Points, in no order, along strands that fork and pass close to each other.
Two points are linked if the straight distance between their rows is under 66.1. Some points are linked to none.
Q_196: -21,5,12,-16,-1,10,-15,37,-15,-19,2,-22,-7,2,5,10,0,30,-5,20,32,5
Q_288: -10,20,-6,15,-3,6,11,9,52,0,3,6,3,13,15,-5,13,24,16,-9,-5,-19
Q_130: 17,-2,-6,19,-2,-7,20,28,-11,3,3,14,13,12,0,-3,21,18,19,-10,12,17
Q_311: 16,-7,-2,30,27,-20,-12,-15,-11,33,-25,5,8,-4,-15,34,-17,-10,-15,-14,-16,-17
Q_644: -1,0,13,12,-9,3,15,12,9,-14,-5,-16,-1,30,8,-30,10,15,60,-28,-16,47
Q_123: -1,-6,20,1,-13,18,-16,-31,10,16,-13,-18,-44,-28,1,7,-22,-3,-20,4,-27,14
Q_770: -4,17,4,-57,-7,-3,-6,13,-13,-39,3,-12,5,-3,16,17,-6,-5,-22,32,27,-21
Q_756: 22,-6,23,25,21,-65,0,-2,-10,8,2,12,23,28,15,14,6,41,35,-35,-4,21
Q_677: -15,-5,-20,-13,-21,16,-3,19,-20,-17,-4,-2,17,20,-13,-11,14,6,22,14,23,41
Q_788: -7,19,14,-17,-12,32,-14,-1,5,-8,15,-6,-18,-34,-5,-2,-22,-18,-41,15,3,-30
Q_70: -14,-18,-51,15,19,-13,-5,6,-32,15,0,32,25,-1,-24,28,16,-28,-32,12,26,-12
Q_624: 9,-24,13,26,-5,19,-13,-16,-12,24,-3,-7,-17,-10,-27,-13,-9,0,3,-5,-15,34
Q_20: 23,-10,13,39,2,15,22,-6,39,14,14,15,-4,-1,-14,-34,6,4,28,-44,-20,8
Q_169: -15,-3,18,-40,0,-6,3,-9,-4,-26,-9,-47,-25,11,40,-5,-12,7,6,28,-2,12
Q_603: 24,-41,-8,62,15,-26,-8,-3,-9,18,8,29,29,22,-30,-11,3,8,23,-43,-2,26
Q_883: 27,7,25,-7,4,-17,16,8,-12,-5,-10,-25,-17,9,28,-6,-9,12,18,6,-9,8
Q_510: -20,9,16,23,-18,43,2,22,29,-7,2,-29,-30,-4,1,-23,-4,14,19,-25,-16,27
Q_25: 4,4,1,-20,15,-34,1,-14,-5,8,-17,-13,8,4,9,44,-7,2,-18,26,-10,-32
Q_387: 26,0,0,15,26,-30,28,-3,15,22,5,19,13,1,21,4,9,1,6,-14,-4,-21
Q_784: 13,-13,20,38,13,-14,-18,-23,9,35,-13,-4,-6,-6,-6,15,-21,16,-2,-19,-24,7
Q_822: 22,-1,10,1,-3,-5,29,-3,17,-2,3,2,3,13,13,-29,12,3,42,-19,-12,21
Q_151: -11,1,24,-13,4,-9,16,-3,21,-11,7,-33,-22,9,48,-13,-3,20,20,12,-10,8
Q_944: 22,-6,7,31,22,-51,18,11,11,4,9,33,20,23,10,2,31,44,35,-51,4,3
Q_124: -14,-3,-24,27,-1,7,11,8,35,6,14,31,17,15,-4,-12,29,21,18,-8,5,-6
Q_435: -3,1,-50,-16,-2,-4,2,18,-39,-10,7,34,33,-3,-18,16,20,-36,-35,10,37,-5
Q_997: -17,9,-2,-39,-14,-4,-22,-55,1,-3,-5,-7,-20,-23,-3,24,-26,-26,-46,30,-27,-40
Q_903: -3,19,19,-52,-18,30,-23,-9,-7,-45,6,-18,-27,-28,-3,4,-33,-25,-41,17,9,-32
Q_108: 16,-1,-33,19,3,17,1,-4,-18,20,-12,22,20,-4,-31,-2,-5,-47,-12,-4,-4,-4
Q_850: -31,5,19,-17,-19,26,-25,-6,14,-14,-16,-46,-32,-8,15,3,-23,7,-10,8,-8,23
Q_99: -24,-8,25,-22,0,3,-18,-5,-22,-11,-22,-51,-29,11,13,0,-13,18,13,15,-7,30
Q_549: 30,0,13,-31,4,-16,9,-3,-34,-4,-23,-21,-20,-4,7,7,-9,-4,1,24,-5,-8
Q_690: 22,-20,-19,34,31,-28,21,-4,1,33,10,39,25,-1,-3,-4,18,-18,4,-26,5,-10
Q_15: 22,-9,18,16,18,-34,25,-5,21,12,11,17,6,15,21,-16,18,24,34,-22,-4,-1
Q_989: -26,-6,15,-19,-11,12,1,7,-12,-20,-17,-51,-19,19,22,-25,-5,2,28,2,-8,50
Q_413: 17,-11,-1,-36,10,-12,1,-20,-47,2,-12,0,-18,-15,-14,5,0,-20,-16,32,3,-26
Q_199: -13,3,-1,18,-8,8,-3,-32,48,24,7,9,2,-5,8,-6,-9,4,4,-5,-26,-2
Q_942: -22,11,-2,17,-24,51,-13,22,22,-13,8,-13,-5,-3,-15,-15,-3,7,1,-5,7,11
Q_223: -8,-4,-4,-34,0,0,1,-25,-29,2,21,18,-9,-22,-12,-14,4,-29,-28,42,3,-23
Q_952: 20,-4,-22,34,-1,22,16,13,4,15,6,24,20,-5,-26,-18,9,-27,5,-18,-7,0
Q_415: -17,13,3,-4,-20,21,0,-31,42,8,23,4,-14,-23,15,-16,-12,-17,-15,15,-25,-12
Q_430: 13,3,-19,2,28,-14,-4,-6,-29,18,-32,2,-1,-8,-14,33,-10,-30,-30,1,-3,-39
Q_559: -3,4,-24,30,-23,44,-6,11,17,5,6,10,14,1,-31,-16,1,-13,4,-11,-4,7
Q_156: -1,-2,2,20,-1,-29,-19,-4,-9,11,-23,-3,22,34,-3,20,-7,30,27,-7,-10,26
Q_939: 1,-31,-34,43,32,-23,0,0,-16,32,4,33,25,4,-18,19,11,-21,-15,-10,12,-11
Q_545: -6,14,17,-43,-10,16,-23,6,-3,-35,-14,-38,-17,-5,8,18,-27,2,-24,23,14,-20
Q_582: -18,4,-25,-23,-24,11,23,14,5,-20,14,14,19,18,6,-20,32,6,26,18,23,30
Q_362: 3,-1,-9,-13,-11,-6,37,12,13,-14,14,15,7,17,18,-29,42,14,42,-4,5,28
Q_240: -21,4,19,3,-25,20,-7,-28,48,8,4,-19,-41,-26,26,-5,-19,-3,-8,-1,-28,17
Q_823: 16,16,-14,-4,19,-5,1,33,-32,2,-17,6,4,-13,-8,29,2,-18,-30,4,20,-35
Q_269: 1,-14,9,36,-5,-8,-3,-6,18,-4,5,6,8,36,-8,-27,11,29,58,-43,-15,42
Q_824: 22,-22,20,40,10,-21,-7,-12,2,19,-1,8,11,18,-11,-12,-4,22,33,-38,-10,27
Q_469: 33,3,0,7,13,-2,11,22,-27,13,-10,4,-1,-7,-8,2,1,-12,-9,-2,6,-10
Q_976: 4,2,-41,23,10,-20,28,16,32,9,10,47,27,15,3,4,46,10,13,-33,11,-15
Q_328: 14,2,-21,-9,1,3,1,-31,-22,17,-11,19,4,-17,-22,-4,-8,-56,-25,11,-17,-22
Q_587: 2,13,-7,-36,13,-29,11,-8,-13,-4,4,2,8,-10,17,34,-3,-21,-35,32,4,-54
Q_851: -16,3,-18,11,-19,4,-22,10,-4,-3,-21,-5,23,31,-15,6,-1,20,20,5,7,32
Q_303: -1,16,-4,25,5,1,-22,4,13,18,-22,-9,9,-1,-6,34,-18,5,-19,-5,-10,-21
Q_803: 0,-8,17,-36,-15,33,-11,-5,-31,-21,-15,-39,-45,-21,-13,-14,-15,-18,-9,19,-5,13
Q_771: 33,-2,-1,48,15,-7,17,6,29,15,1,27,20,7,-10,-17,11,-1,23,-57,-12,-9
Q_216: 6,12,-2,-37,-13,14,16,19,-14,-20,13,-1,0,-5,8,-18,10,-14,2,26,18,4
Q_869: -32,1,-5,7,-4,-11,0,22,17,-9,6,1,9,29,15,4,23,51,25,6,17,18
Q_372: -14,13,7,-64,4,9,-21,16,-15,-49,24,15,17,-19,-1,18,-15,-12,-42,24,43,-37
Q_736: -12,14,-26,-4,-8,10,-1,20,2,-5,6,14,25,4,-5,6,11,2,-8,10,22,-9
Q_36: -13,-2,18,14,-4,12,-1,-1,22,6,-2,-22,-22,3,16,-16,-3,17,17,-3,-14,19
Q_323: -17,-18,2,-22,-6,14,-15,-9,-29,-2,-1,-14,-17,-4,-11,-7,4,4,0,35,11,20
Q_208: 41,-15,3,30,13,3,14,8,-26,21,-5,10,6,-5,-27,-13,1,-21,8,-23,-8,10
Q_165: -27,8,4,-7,-13,39,-16,38,9,-27,17,-8,4,-1,-8,-6,4,21,-4,8,37,3
Q_513: -6,12,-31,-54,4,-9,-8,17,-40,-30,5,26,29,-11,-10,33,10,-26,-43,13,44,-26
Q_611: 30,-3,-21,43,17,-40,20,31,-5,7,3,40,25,21,-3,11,33,19,22,-61,8,11
Q_457: -3,1,14,-2,10,-42,-7,-13,-5,12,-20,-17,13,23,11,38,-10,29,9,16,-15,-2
Q_307: -6,20,5,-12,-1,9,1,4,18,-5,16,-4,-5,-16,18,3,-10,-3,-24,24,1,-36
Q_795: -3,15,-13,-23,3,-6,-6,-41,-11,10,-6,8,-9,-25,-11,12,-16,-49,-45,20,-23,-49
Q_446: -10,-1,-26,-17,7,3,0,-2,-32,1,19,33,16,-19,-22,-4,8,-32,-36,27,20,-28
Q_267: -18,18,-1,-42,-5,14,-1,16,-3,-29,42,23,12,-23,6,-10,2,-11,-35,25,32,-34
Q_110: -17,19,8,-5,-8,3,-1,31,11,-15,-7,-19,4,17,20,6,3,31,12,7,9,2
Q_534: -23,-2,10,-31,-19,14,-22,-46,7,-5,-7,-24,-36,-25,3,14,-23,-11,-28,31,-21,-2
Q_968: 23,-27,45,29,12,-17,-9,-33,0,25,-3,-12,-25,-10,1,-8,-24,18,14,-30,-24,29
Q_85: 21,-19,34,35,3,7,7,-19,28,17,7,-8,-19,-8,-2,-27,-10,9,25,-40,-29,31
Q_743: -25,10,1,2,3,-1,6,5,36,3,25,11,5,-3,20,7,10,23,-7,21,7,-33
Q_867: -25,3,14,-31,-28,48,-17,-3,-3,-29,-12,-50,-37,-19,2,-18,-21,-25,-9,5,-9,35

A fork is a point with three links. Follow the links from the first point to the second and name the forks in between, in order.
Q_611 / Q_208 => Q_944, Q_15, Q_435, Q_151, Q_942, Q_952
Q_25 / Q_208 => Q_822, Q_15, Q_435, Q_151, Q_942, Q_952
Q_968 / Q_513 => Q_311, Q_952, Q_942, Q_151, Q_435
Q_108 / Q_269 => Q_952, Q_942, Q_151, Q_435, Q_15, Q_822
Q_240 / Q_430 => Q_952
Q_85 / Q_169 => Q_311, Q_952, Q_942, Q_151
Q_70 / Q_99 => Q_435, Q_151

A fork is a point with three links, a tip a point with one. Leave the first point through the second and follow the links. Name the first fork or tip that comes.
Q_267 / Q_372 => Q_976
Q_952 / Q_108 => Q_199
Q_976 / Q_124 => Q_267
Q_199 / Q_415 => Q_952
